Points on a hilly landscape, in no order, each with its height.
A ball rolls from a point to the lowest of its 5 nearest points, and stops where none of them is lower. Distance is the straight distance between rows; heights are no part of it.
<1321>: [136 150 131 141 129 124 157 116  95 120 115 112 150 133 121 133 151  86
 116 130 153 159 142 116 153 154 115 119 175 164  72  98 184  72 130 101
 143  92  96 151 134]  h=166
<1381>: [100 119 129 120 133 133 104 181 149 142 102 128 154 145  97 124 115 107
  99  88 120 154 105 124 132 147 153 159  78 140 132 151 122 128 134 117
 110 112 131 169 124]  h=411
<1438>: [109 118 109 131 121 126 119 162 135 137  99 135 137 136  93 126  96 125
 108  98 132 137  86 135 123 144 144 150  97 116 147 154 121 138 124 109
 110 131 125 125 133]  h=268
<72>: [ 64 115 138  97  94 157 135 195 166 142  98 144 171 139 121 119 107 114
 109 112 130 181 143  99 121 140 147 134  76 157 123 176 105 163 122 112
 136 117 124 212 121]  h=232
<1375>: [102 106 149 126 139 146 122 156 136 166  92 131 117 170 122 112 136 103
  99 116 158 172 130 114 167 168 151 156  98 140 103 132 148  97 142  98
 123 132 110 154 129]  h=269
<153>: [153 140 145 142 146 121 150 116  83 145 112  97 147 128 101 123 143 102
 130 129 153 159 119 119 147 155 133 130 148 146 101 114 146  85 110  99
 117 117 113 140 135]  h=135
<420>: [154  96 118 175 145  99 111 125 138 115 194 155 143 111 109 135 112 143
 168 127 102  70 132 175  94  81 108 128 127  86 162  97 120 166  88 172
 112 132 149 111 124]  h=184
<754>: [130 124 111 143 111 119 122 119 119 142  99 131 137 149 109 131 113 110
 118 107 143 142 114 133 129 157 133 139 114 107 140 144 145 132 103 116
 118 142 107 123 145]  h=421
<73>: [178 171 133 117 129 105 144  76 100 108 136 111  75 133 162 119 169 151
 104 155 119  91 102 113 141 136  83 128 182 134  99  98 161  72 178 131
 135 100 106  72 131]  h=259
<1216>: [ 50 112 145  98  87 158 127 190 167 141  94 145 165 139 130 128 117 102
 103 113 141 185 154  96 130 137 151 120  79 155 125 190  97 159 112 105
 133 125 123 225 120]  h=230
<1415>: [ 73 128 141 115 126 130 105 169 123 131  86 138 112 177 124 151 141  95
  84 128 181 199 115 106 161 164 160 154 104 159 107 131 153  76 165  94
 134 141  91 160 118]  h=320
<1091>: [127  91 104 139 104 134 126 133 150 131 143 163 138  85 142 131 118 154
 167 120 108  86 153 150 106 113 135 131  79 110 156 118 100 206  97 132
 109 143 164 109 118]  h=120
<55>: [131 180 160 115 130 114 134 121  96 111 112  86 133 125 150 134 173  94
  91 131 130 150 136  96 164 159 105 114 169 175  71  79 189  49 157 108
 132  63 105 148 128]  h=382
<1426>: [167 164 128 121 144 107 128  62 120 104 146 118  81 130 170 114 171 137
 118 145 120  77 141 115 144 128  92 126 183 117  99  97 162  96 167 140
 132 118 120  73 135]  h=282
<1429>: [ 67  91  92  65 106 160 135 180 178 172  96 147 190 154 111 142  76 165
 159  96 131 179 141  88 126 166 178 101  84 105 171 203  44 169  80 104
 160 180 180 216 121]  h=262
<975>: [149 164 131 129 155 104 121  97  93 118 145 101 130 147 125 139 143 107
 120 143 119 133 113 129 125 114 108 115 166 128 125 120 157  93 143 149
 139 132 112 100 135]  h=157
<236>: [137 107 138 160 153 134 119 109 119 131 171 127 128 116 140 104 132 116
 168 133 135 111 160 162 112 100 129 127 116  99 136 100 133 158 118 169
 129 137 129 110 131]  h=185
<854>: [187 125 120 155 173 108 149  72 131  86 191 135 105 119 114 103 153 155
 157 134 121  55 143 128 124 105 112 136 184 121 133  85 146 119 117 128
 109 117 131  70 119]  h=53
<1046>: [171 171 118 115 134  91 148 101 100 104 135 110 106 127 141 136 165 140
  87 145 114 103  81 122 133 157  96 126 181 155  89  90 181  61 158 121
 124  62  88  87 131]  h=322
<49>: [152  95 122 168 119 104 122 143 131 128 183 161 142  96 117 138 103 167
 177 140 105  79 131 175  74  91 108 126 112  97 169  97 106 185  91 173
 110 141 162 102 116]  h=301
<1044>: [196 137 113 158 156 103 150  62 137  75 178 141  98 115 134 116 171 154
 158 132 125  58 158 123 130 127 108 138 197 128 120  77 159 130 121 125
 116 106 124  69 127]  h=132
<63>: [147 161 140 133 127  94 121 109  85 132 122 103 143 129 122 152 134 104
 134 138 133 144 117 122 111 134 116 119 141 120 131 118 150 114 120 137
 126 147 112 109 134]  h=324
<135>: [117 178 166 118 107 125 136 111  84 117  79  92  90 135 153 142 156  89
  83 153 157 191 132  89 173 151 116 106 164 164  75 105 161  20 146  91
 130  97  71 171 149]  h=516
<1199>: [154  91 132 159  97 129 113 118 160 153 179 166 134 102 140 135  92 169
 189 144  82  59 152 190  75  67  87 127 131  73 192 118  87 208 115 188
 143 172 212  89 121]  h=438
<1391>: [181 158 132 129 145 101 124  55 130  87 152 118  83 111 166 120 182 137
 125 139 126  63 153 114 143 129 101 132 186 123  98  84 161 111 157 137
 124 111 129  75 135]  h=238
<1405>: [143  99 129 163 148 131 104 113 131 133 166 125 134 104 131 113 134 119
 167 124 118 100 153 172 108  95 136 125 105 103 144 113 116 173 101 161
 113 129 150 115 132]  h=196
<406>: [148 136 129 126 177 102 118 112 109 105 170 114 122 111 132 122 137 124
 139 136 149  87 140 124 108  95 116 126 145 117 113  94 159 126 154 151
 125 143 123  82 112]  h=266
<827>: [112 116 122 126 109 143 123 159 134 145  97 130 115 131 119 123  92 146
 118 127 122 129  93 141 119 129 136 136  80 109 160 158 100 149 129 123
 113 149 133 102 120]  h=105
<667>: [ 82 120 104  97 121 159 112 175 172 138 120 132 148 119 117 151  74 137
 127 122  90 134 126 134 121  99 149 115  98 120 172 194  73 181 133 146
 161 155 156 146 122]  h=121
<290>: [119 119 108 155 106 124 123 126 108 135 102 131 123 139 105 130 105 116
 124 125 148 134 109 147 116 136 132 128 115 107 142 149 138 156 119 118
 125 146 106 107 143]  h=415
<962>: [ 90 115 112  72  98 149 133 179 156 163 106 129 184 124 110 143  76 157
 146 108 111 172 129  97 103 143 167  99  92 136 178 196  41 175  88 121
 146 169 173 194 122]  h=201
<746>: [103 103 139 131 137 142 116 151 146 163  96 128 135 167 109 108 129  94
 103  96 137 160 124 126 161 163 157 160  95 132 117 141 142 103 128 109
 120 120 122 161 137]  h=258
<852>: [126 122 122 135 124 124 125 125 133 154  98 130 135 157 106 122 124 103
 113  99 133 152 120 123 145 170 148 151 108 116 127 133 145 113 104 107
 116 135 114 140 150]  h=190
<1167>: [189 167 149 128 131 109 126  49 109  92 141 107  69 108 174 118 190 145
 121 148 129  72 128 117 142 128  95 123 186 130  89  90 150  96 162 133
 120  98 127  75 135]  h=310
<777>: [125 108 133 161 132 143 120 111 104 139 134 116 115 122 132 111 125 115
 157 140 149 121 142 163 109 104 133 121 112 105 138 141 130 174 122 140
 122 148 129 103 132]  h=170
<907>: [119 175 141 111 104 126 141 114  80 111  73 108  81 145 153 147 145  91
  78 150 168 202 113  92 175 164 132 108 151 160  72 110 152  10 149  85
 137 103  56 179 152]  h=399
<1496>: [116 115 121 146 118 144 119 130 111 140 104 122 106 126 115 123 107 133
 129 130 143 119 106 153 110 116 143 128  97 105 151 159 108 160 127 120
 113 148 131 101 131]  h=173
<1164>: [145 108 145 150 170 123 127 115 124 125 176 128 126 119 149  97 128 131
 157 133 133 102 166 150 113 107 122 137 128  97 134  85 146 142 122 172
 127 144 123  97 124]  h=112
<751>: [135 100 126 149 127 130 102 121 129 137 145 130 138  86 139 123 129 125
 160 122 119  91 148 158 101 101 149 122  86 109 148 117 104 191  96 143
 105 135 163 113 127]  h=181
<865>: [ 96 123 114  84 107 156 130 176 156 154 114 129 176 124 107 137  77 146
 137 117  96 179 118 119 105 126 163 105  99 144 176 200  46 169 104 131
 146 148 165 191 129]  h=203
<459>: [169 110 142 145 181 105 129 112 128 107 189 130 125 112 141 101 135 151
 157 131 118  77 151 129 122 107 115 140 137  99 137  71 145 120 110 166
 111 146 131  80 124]  h=164
<23>: [142  85  89 144 110 157 142 123 164 147 159 181 138 109 112 120 108 185
 181 131  72  90 136 164 110  84 132 118 104 112 195 147  62 212  83 138
 114 163 196 104 115]  h=216
<405>: [ 65  93 117  90 105 174 154 190 161 160  98 133 171 130 104 114  94 142
 136 109 148 180 127  99 122 131 163 100  84 147 126 203  61 161  99  97
 140 132 154 227 112]  h=202
<375>: [107 149 138 127 115 124 118 105  97 126  81 113  93 150 121 159 147  74
  83 134 172 168 137 100 178 149 142 111 153 155  76 128 156  40 144  82
 136 115  85 173 144]  h=294
<639>: [142 129 146 136 126 123 136 124 108 155  94 113 135 143 116 117 130 103
 121 115 149 159 123 114 146 177 143 148 115 124 113 119 145  94 109 100
 114 135 112 138 143]  h=141
<467>: [161 165 123 124 147 112 150 101  97 119 145 116 130 153 136 128 154 120
 118 148 113 139 104 129 143 140  95 117 179 141 111 102 172  67 148 143
 153 110  95  99 140]  h=174
<853>: [187 169 139 168 121 107 136  45  88  78 131 109  58 108 160 119 196 149
 116 153 149  86  95 146 137 124  77 120 205 137  74  91 167 107 174 129
 121  59  99  85 136]  h=410
<989>: [113 120 150 124 134 126 128 140 105 150  86 116 116 142 110 135 133 100
  98 127 184 152 131 102 158 164 151 142 128 148  85 120 154  70 137  76
 115 127 115 153 123]  h=279
<547>: [149 101 128 161 159 114 110 107 130 126 186 137 138 114 130 113 124 123
 165 121 108  96 154 166 110  92 128 134 122  95 150  96 126 161  97 173
 118 130 142 110 136]  h=218
<528>: [157 168 124 116 133  94 129 103 107 103 132  99 118 126 142 131 174 115
  74 124 112 114  90 113 154 160 107 125 181 170  83  80 190  50 156 119
 121  37  92 116 136]  h=573
<969>: [129 158 135 132 121 123 146 108  99 123 109 109 140 131 123 139 155  81
 107 130 152 161 153 108 157 154 119 120 171 166  72  99 184  66 137  96
 142  88  98 157 134]  h=191
<868>: [156 156 118 120 167 104 113  74 121 102 156 117 101 138 146 131 150 116
 119 139 125  83 143 123 133 103 105 123 178 119 102 110 168 104 164 148
 140 129 118  82 132]  h=278
<37>: [149 141 141 136 118 107 134 115 101 153 101 112 144 138 114 130 130 104
 125 121 136 157 122 116 134 168 134 138 122 113 124 123 145 105  98 112
 115 141 110 133 148]  h=163
<355>: [ 87 105 105 107 112 164 113 149 178 140 116 138 126 122 145 140  85 137
 127 121  96 110 137 135 131 100 141 130  86 102 165 179  93 186 133 140
 143 158 153 113 126]  h=80
<905>: [ 62 125 175 106 118 151 110 200 132 139  93 114 137 152 119 123 137  98
  85 130 146 200 123 103 136 131 166 137  75 171 131 182  94 123 136 109
 117 127 110 206 117]  h=260
<321>: [ 52 116 162 103  92 148 115 193 149 142  91 129 154 143 135 125 124 102
  99 122 137 192 143  85 136 138 153 129  73 159 125 185  96 141 123 104
 130 133 113 213 120]  h=252
<474>: [102 116 126 116 109 155 122 173 154 143 103 135 116 134 132 122  89 153
 119 121 105 132 108 137 127 126 134 138  78 103 164 163  93 158 132 131
 130 156 137 109 129]  h=86
<341>: [169 173 128 118 134  99 147  87  96 104 136 113  90 131 149 127 166 149
  95 156 121  96  83 121 139 146  86 129 180 140  93  92 171  64 167 131
 127  85  95  76 133]  h=257
<1447>: [ 76 107 100  75  92 146 135 182 161 157 107 141 183 124 119 162  62 160
 156 121 121 172 145  98  98 149 166  93 100 122 187 207  55 193  90 125
 161 186 170 181 119]  h=208
<568>: [ 84 112 151 122 134 136 116 167 125 152  91 132 112 167 125 134 138  99
  92 128 183 174 128 109 160 164 153 152 102 152  97 132 153  81 155  93
 126 135 103 154 116]  h=329
<617>: [132 139 139 144 152 109 116 118 100 119 150 120 127 114 146 123 129 112
 143 145 154 111 145 135 102 107 115 127 134 112 119  96 161 141 144 160
 134 152 118  91 116]  h=183
<1124>: [ 77 119 111  84 109 146 126 186 164 150 120 134 173 107 122 169  59 153
 149 132 110 153 138 114  92 118 157  98 102 131 182 201  56 200 116 135
 163 182 166 162 111]  h=213
<541>: [110 165 125 107 108 128 141 115  89 127  70 117  84 162 145 142 140  91
  76 135 173 215  97 105 176 173 150 114 144 155  74 115 148   4 152  85
 144 106  54 177 163]  h=381
<1036>: [157  88 131 168 106 118 128 140 137 144 179 170 136 104 127 131  97 181
 185 147  99  79 135 185  77  90  92 129 114  90 186 103  93 190 101 176
 125 161 178  94 119]  h=497
<1274>: [109 156 131 114 113 129 120 107  97 127  71 115  84 167 131 159 143  83
  80 130 173 198 104 110 181 156 153 113 149 159  84 129 144  13 144  82
 140 116  73 181 158]  h=355
<879>: [207 160 160 182 139 114 123  37  99  70 153 101  59  95 177 112 210 149
 141 137 141  85 115 151 133 119  81 125 215 140  82  73 159 112 166 152
 122  49 130  86 141]  h=542
<927>: [ 81 104 113  97 100 171 158 193 160 147 104 146 175 138 109 107  88 136
 131 110 124 188 127 119 117 140 150 125  93 155 140 185  81 165 114 118
 144 123 141 211 126]  h=241
<762>: [138 167 135 124 127 120 156 118 100 114 126 108 149 132 132 134 161  91
 108 129 133 156 139 111 152 161 106 119 172 164  82  83 195  69 142 112
 140  77  94 140 129]  h=186
<963>: [124 129 125 156 115 117 121 116  97 130 123 119 131 130 130 136 119 109
 146 141 156 131 132 143 101 125 116 124 128 106 133 131 150 161 126 133
 131 155 105 104 133]  h=308
<460>: [134  81  90 120 132 164 150 136 177 142 151 177 149 101 106 124 100 188
 175 125  71  85 133 148 128  85 150 126  94 114 183 148  55 205  86 127
 120 158 190 106 102]  h=192
<1332>: [143 147 134 140 118  99 125 106  93 143 106 113 141 141 123 140 132 105
 130 129 136 148 121 122 118 150 121 130 128 110 131 126 150 122 106 125
 121 151 106 117 144]  h=359
<673>: [ 65 126 151 125 130 158 110 184 125 125  95 125 126 177 112 119 137  94
  90 133 159 216 112 119 152 132 166 151  87 176 133 176 117 108 156 103
 133 130  87 186 120]  h=270
<1020>: [ 95 118 117 105 106 170 147 188 160 144 114 137 171 136 105 117  76 139
 135 115 100 182 110 128 113 134 149 126  93 146 167 190  73 165 119 133
 151 132 141 194 134]  h=277
<1345>: [110  96 121 122 104 153 112 136 155 144 113 139 123  98 156 131 116 139
 139 120 111  91 147 138 123 112 142 129  78 103 152 147  97 195 113 125
 117 151 162 105 121]  h=114
<984>: [162  92 144 166 116 117 114 135 140 143 180 148 134 102 138 128  88 187
 180 145  93  53 133 188  82  74  77 131 128  66 175 100  94 179 112 186
 127 164 195  81 116]  h=658
<778>: [ 84 118 124 104 107 146 145 206 163 143 105 147 174 133 116 119  93 129
 115 105 111 173 117 120 117 152 138 152  77 148 139 154 109 154 131 126
 135 121 122 179 124]  h=348
<602>: [134 145 131 145 114 100 120 110  97 133 118 118 135 134 127 146 124 106
 135 134 147 139 127 131 103 138 117 124 128 107 136 125 156 144 122 138
 128 157 102 104 132]  h=453
<847>: [160 128 116 135 189 106 132 100 120  94 178 122 111 109 126 105 140 141
 145 130 141  73 147 126 119 100 123 135 161 120 110  84 159 115 139 143
 115 128 128  79 114]  h=195
<890>: [192 157 134 144 137  97 135  48 134  74 160 124  90  98 162 121 191 147
 143 134 127  58 161 113 133 137 100 133 196 128 106  69 162 121 140 129
 122  96 134  73 134]  h=249
<426>: [ 77 118 143 102 106 148 127 204 161 143 106 138 174 134 115 119 112 109
 104 103 122 179 131 103 120 145 145 149  69 153 124 158 116 153 131 117
 125 121 129 199 117]  h=253
<809>: [ 87 101 100  93 142 165 123 182 179 139 134 149 156  88 125 157  76 154
 144 128 108 107 139 129 113  83 154 119  92 122 159 186  68 197 137 139
 152 161 178 129  91]  h=167
<742>: [145  83 114 163  93 138 138 128 151 146 162 180 137 102 125 129 104 188
 185 144  83  89 145 181  90 101 110 126 110 106 188 116  82 202  91 159
 123 156 179  99 119]  h=210
<423>: [ 96 126 110  93 114 157 126 181 163 152 117 124 167 131 108 142  68 136
 137 117  93 166 114 131 107 121 154 114  99 137 181 200  58 170 119 144
 156 150 153 176 128]  h=177
<1376>: [163 104 118 166 147  91 118 111 146 110 199 155 135 135 117 127 110 154
 159 124  95  57 146 152 106  85  87 134 148  71 165  91 147 154  90 174
 109 150 136  85 133]  h=131
<266>: [ 79 113 150 124 142 151 102 174 146 151  98 127 134 172 106 115 138  96
  91 109 138 179 123 124 161 140 159 158  87 149 116 158 130 112 145 113
 120 115 122 174 125]  h=371
<785>: [119  80  82 131 125 171 149 139 175 134 143 176 138  96 123 126 103 167
 167 116  94  89 141 153 123  90 149 122  90 113 168 143  79 212  99 132
 122 143 177 113 110]  h=194
<1214>: [ 93 155 135  97 127 115  90 141 101 123  74 119 110 176 122 167 149  86
  72 122 173 212  84 102 156 167 178 142 107 170 103 132 142  36 154  90
 134 137  91 174 138]  h=379
<1105>: [ 96 122 143 120 137 124 112 147 106 142  89 125 110 147 112 152 140  97
  91 129 189 159 120 101 156 162 154 140 121 159  85 122 160  65 150  77
 119 134 103 158 118]  h=288
<1336>: [155 160 125 138 145 122 156 109  83 131 138 105 145 147 111 127 149 105
 130 137 124 161 106 128 136 141 115 119 171 151 107 110 162  76 130 128
 143 107  99 121 140]  h=147
<22>: [198 164 144 140 134  95 124  45 125  79 150 117  81  96 167 123 191 138
 134 138 130  60 151 118 133 132 100 134 190 130  96  69 151 115 152 132
 118 101 131  78 134]  h=295
<401>: [ 75 120 167 107 122 144  98 194 150 149  95 117 155 147 115 124 133  98
  96 115 131 182 126 105 140 134 157 148  68 165 128 171 108 131 140 114
 117 115 124 202 117]  h=264
<209>: [ 82  99 119  74 107 168 155 190 152 165  99 133 177 128 107 113  86 150
 144 109 133 184 122  98 115 141 169 102  84 146 140 199  48 155  95 103
 135 143 167 224 113]  h=133
<1230>: [106 117 116 120 121 133 119 178 149 136 101 138 147 137  91 128  98 129
 107  97 122 148  89 131 125 152 145 153  81 126 145 152 123 137 134 119
 112 127 124 144 125]  h=364
<1189>: [155 168 123 123 136 112 165 118 101 112 137 116 140 143 137 129 155 119
 107 142 119 145 108 119 141 156  97 125 181 153  92  85 186  65 147 132
 146  87  89  98 136]  h=193
<34>: [ 95  91  85 110 125 170 129 149 184 133 129 158 139 100 129 133  95 147
 143 112 102  89 151 144 128  86 147 124  87 109 154 162  90 208 117 128
 132 148 169 113 110]  h=143
<1030>: [201 170 156 161 135 111 122  40 101  81 147  98  69  95 170 118 206 147
 136 140 139  72 122 135 138 121  91 124 199 139  87  76 151 108 162 138
 121  66 137  79 138]  h=464
<48>: [119 111 130 130 132 134 123 141 138 158  93 129 136 160 112 116 126 102
 108 100 140 158 124 124 164 174 152 159 102 120 118 138 146 104 118 106
 113 124 115 149 139]  h=187
<715>: [154 148 110 125 168 111 119  66 123  91 164 120 106 124 135 122 158 118
 125 129 131  71 144 123 134 104 111 124 183 119 101 102 167 111 157 144
 133 125 122  81 125]  h=222
<791>: [119 115 115 134 130 130 114 142 145 149 100 128 141 159  97 120 118 103
 104  95 129 146 107 131 144 155 151 155  97 119 129 146 138 125 116 109
 112 122 123 145 140]  h=281
<357>: [ 88 110 111  90 111 172 153 189 156 155 107 131 175 130 103 110  81 142
 139 108 116 182 119 116 109 128 157 112  94 150 154 198  61 163 104 117
 143 134 156 209 126]  h=178
<898>: [157 167 132 135 153 110 140 100  85 130 139 101 141 144 117 134 148 106
 125 138 120 151 105 133 130 124 112 115 168 136 123 119 161  82 134 144
 140 122 107 108 138]  h=168
<792>: [ 97 119 122 105 109 157 144 196 162 140 107 149 162 141 113 112  86 136
 123 110 105 172 110 125 116 148 135 151  85 134 156 152  99 156 137 139
 141 131 126 166 131]  h=478
<842>: [144  99 124 163 133 110 104 125 132 125 170 142 144  90 123 135 123 134
 171 122 108  86 142 169  93  97 135 128  99 108 157  99 106 188  86 161
 107 131 158 114 124]  h=240
<583>: [157 168 125 115 150 112 132  72 118 111 143 109  93 150 157 129 154 130
 107 147 114  99 128 118 145 124  92 124 184 122 103 107 170  85 169 155
 145 122 108  79 142]  h=272
<1435>: [119 108 133 138 115 149 104 129 126 144 117 115 109 103 144 118 116 131
 141 129 128 106 131 145 112 104 141 125  81 106 148 148  94 181 115 128
 106 150 153 102 127]  h=90
<913>: [129 113 138 158 144 130 123 109 111 127 153 120 120 117 145 110 125 117
 156 142 154 122 154 154 109 103 123 130 126 106 129 112 147 160 133 156
 136 146 118 100 128]  h=126
<657>: [ 79 103 114  66 104 158 141 183 165 167  97 135 180 140 116 133  80 168
 151 101 130 180 133  90 120 163 170  99  83 123 162 198  39 167  78 110
 148 169 178 215 121]  h=182
<179>: [150  87 114 158  94 142 124 113 160 154 165 177 139 112 124 133 103 183
 186 143  72  81 144 185  91  78 102 120 119  98 202 138  71 214  95 167
 134 171 205  97 120]  h=245
<7>: [153 171 133 113 129  99 145 118 102 108 134 100 144 121 143 133 171 109
  92 126 116 135 114 106 147 166 102 128 172 169  77  74 199  57 152 123
 131  60 100 121 129]  h=356
<814>: [183 171 129 132 129 101 140  64  92  95 130 106  67 115 152 124 179 152
 102 159 137  83  89 125 133 130  83 126 192 140  84 102 154  82 175 120
 121  76 104  72 132]  h=296
<1441>: [127 106 139 154 124 140 105 117 117 144 129 120 111 106 138 112 125 123
 153 128 134 106 140 159 114  98 144 126  90 108 145 143 108 181 113 140
 110 145 147 107 130]  h=130
<1147>: [163 172 125 107 139 106 153  93 106 112 139 116  98 145 153 124 159 142
 103 152 110 108 103 121 142 141  90 127 182 134  99  98 173  69 169 135
 140  99  95  77 133]  h=223
<707>: [ 95 122 117 103 109 160 137 185 165 144 114 140 146 140 121 125  77 144
 123 113  89 167 108 138 123 121 138 134  93 125 172 178  83 160 134 151
 154 144 132 153 134]  h=280
<1073>: [ 54  96 119  97  96 172 151 188 164 147  98 142 165 137 114 120 103 123
 117 110 151 180 137 100 123 127 152 107  91 156 117 205  78 163 106  94
 137 121 136 233 118]  h=58
<1462>: [109 162 144 113 111 127 128 107  88 127  69 110  84 157 141 147 147  88
  80 141 169 199 118 101 178 162 142 108 149 153  80 125 154  11 139  83
 138 110  66 177 162]  h=365
<818>: [118  87  92 106 153 176 148 156 180 140 148 169 156  89 113 128  92 182
 165 124  81  89 141 138 125  88 160 124  81 118 173 155  62 207 102 133
 124 156 185 113  97]  h=146
<823>: [ 88 121 112 106 111 161 115 166 176 141 116 138 132 132 135 143  85 136
 117 115  88 135 126 138 129 104 138 129  86 110 172 188  87 175 139 145
 153 150 149 125 129]  h=106
<132>: [ 78 107 152 127 133 153 115 172 131 142  95 133 117 177 117 124 138  97
  93 125 166 190 124 123 162 150 155 160  98 154 113 151 143  98 160 100
 132 134  97 164 118]  h=360
<700>: [172 150 113 132 150 105 130  54 140  81 163 132  96 115 148 115 171 129
 132 133 124  59 162 113 139 122 106 130 189 122 100  84 166 115 149 134
 128 115 128  74 128]  h=188
<524>: [174 133 108 143 174 108 137  72 133  77 177 135  99 113 125 106 158 139
 140 132 131  58 150 121 132 113 113 134 186 123 109  85 162 116 141 132
 117 117 129  74 124]  h=116
<825>: [176 111 142 152 168  96 129 105 137 106 190 136 121 127 136 104 127 155
 160 133  98  60 146 126 125  98 104 138 145  84 153  76 141 124  97 165
  98 146 132  80 130]  h=99
<445>: [115 160 146 131 114 126 136 105  99 126  97 100 122 134 136 148 157  73
  95 137 162 165 160  97 173 151 118 111 170 164  72 107 183  60 139  87
 139  93  93 168 140]  h=315
<164>: [160 103 131 159 165 102 119 109 143 117 192 140 134 120 133 114 121 140
 159 123 100  81 152 149 116  98 111 138 134  82 154  80 145 141  95 180
 116 142 130 103 135]  h=149
<146>: [143 158 128 124 170 102 109  96 100 107 155 103 124 132 131 145 140 106
 126 140 133 100 127 131 121  99 110 111 159 119 113 116 169 108 154 156
 132 136 122  90 121]  h=239
<498>: [ 58 131 137 118 126 142 112 173 128 116  82 141 125 185 119 139 140  90
  85 127 176 219 114 113 149 152 161 156  90 171 121 159 135 101 160  97
 143 137  82 174 118]  h=285
<882>: [187 173 146 137 131 110 132  53  97  92 135 103  62 107 164 115 187 153
 113 155 134  73 113 125 140 128  88 124 189 132  87  96 148  93 171 127
 121  88 119  78 133]  h=349
<136>: [159  95 129 171 132 109 119 140 136 126 185 156 137 102 111 133  91 178
 171 140 103  58 120 180  78  71  81 126 133  76 166 101 108 176 104 176
 115 152 170  90 115]  h=391
<270>: [116 144 138 135 127 125 135 111  98 132  98 108 127 131 106 145 150  76
 106 131 176 158 141 108 164 150 131 117 160 160  70 118 174  68 137  83
 132 103 104 165 136]  h=206
<557>: [143 158 130 143 138 126 165 114  89 125 127 112 149 139 114 125 150  97
 121 135 138 161 127 122 147 152 114 124 173 155  83  96 176  75 130 109
 142  93  94 138 130]  h=156
<83>: [114 122 106 141 113 132 123 144 117 135  97 130 122 137  95 128  97 126
 117 110 143 134  93 145 122 137 138 136 106 104 151 155 127 145 120 107
 114 138 118 111 135]  h=54
<829>: [201 161 149 151 134  90 125  51 125  74 158 121  90  91 166 127 198 146
 145 133 124  62 147 117 132 135  98 134 195 136 102  61 152 124 141 133
 119  85 141  74 134]  h=309
<1181>: [151  89 133 168 116 106 124 145 130 131 187 165 138  98 120 131  99 177
 182 141  96  72 124 181  79  83  93 125 118  90 171  99 100 184  98 171
 116 153 169  94 116]  h=430
<759>: [139 158 136 126 147  94 111 110  91 118 141 101 136 128 130 148 133 104
 133 142 138 124 127 130 106 108 109 119 148 119 123 113 162 118 141 151
 132 148 118  99 122]  h=237
<360>: [157 120 146 139 182 110 131 119 122 107 184 123 119 109 138 106 133 133
 153 134 132  88 152 132 112 106 118 135 136 108 120  75 150 126 136 161
 122 143 128  84 114]  h=276
<1228>: [140  87 106 151  98 128 133 133 148 134 157 177 143  91 133 132 113 166
 176 132 104  95 152 165  91 110 128 132  94 112 168 104  99 209  84 140
 111 145 166 107 117]  h=160
<1302>: [107 111 124 121 104 151 111 148 152 143 108 129 112 112 151 129 107 141
 130 124 110 105 137 138 125 113 141 129  77  97 155 154  96 178 127 129
 118 156 156  97 125]  h=29
<1196>: [ 84 118 112  75 103 147 131 184 160 154 114 134 182 115 121 161  65 158
 147 119 107 166 130 105  90 138 162  97  98 132 187 200  51 182 101 130
 154 174 167 179 122]  h=205
<1454>: [104 139 132 129 129 124 119 116 101 136  83 112 111 142 111 157 145  78
  88 132 182 158 135 106 168 151 148 118 150 159  73 130 156  56 144  74
 130 115 103 169 132]  h=247
<837>: [175 176 123 130 123  96 140  72  91  93 128 112  73 122 145 126 175 152
  90 152 131  84  74 127 138 140  84 122 194 140  84 103 171  77 169 121
 123  67  90  81 134]  h=284
<371>: [192 122 136 152 171 101 136  89 128 100 195 122 106 125 119 100 145 164
 156 141 106  51 139 121 122 102 106 138 169 109 146  84 138 119 107 144
  91 134 138  66 125]  h=77

Two balls start at each pair of points below. Name the first point that both come to, or write never.
<1381> and <1020> | never
<984> and <547> | <825>
<568> and <266> | <48>

Call two points neighbours if one is among the 5 nearest of the other. Go from one point of each pair to the other, from neighbour to neighbour, staying as low as possible. Name the highest point that can't be avoided.
<1073> and <975> | <759>
<83> and <854> | <777>
<1164> and <854> | <164>
<83> and <1302> | <827>
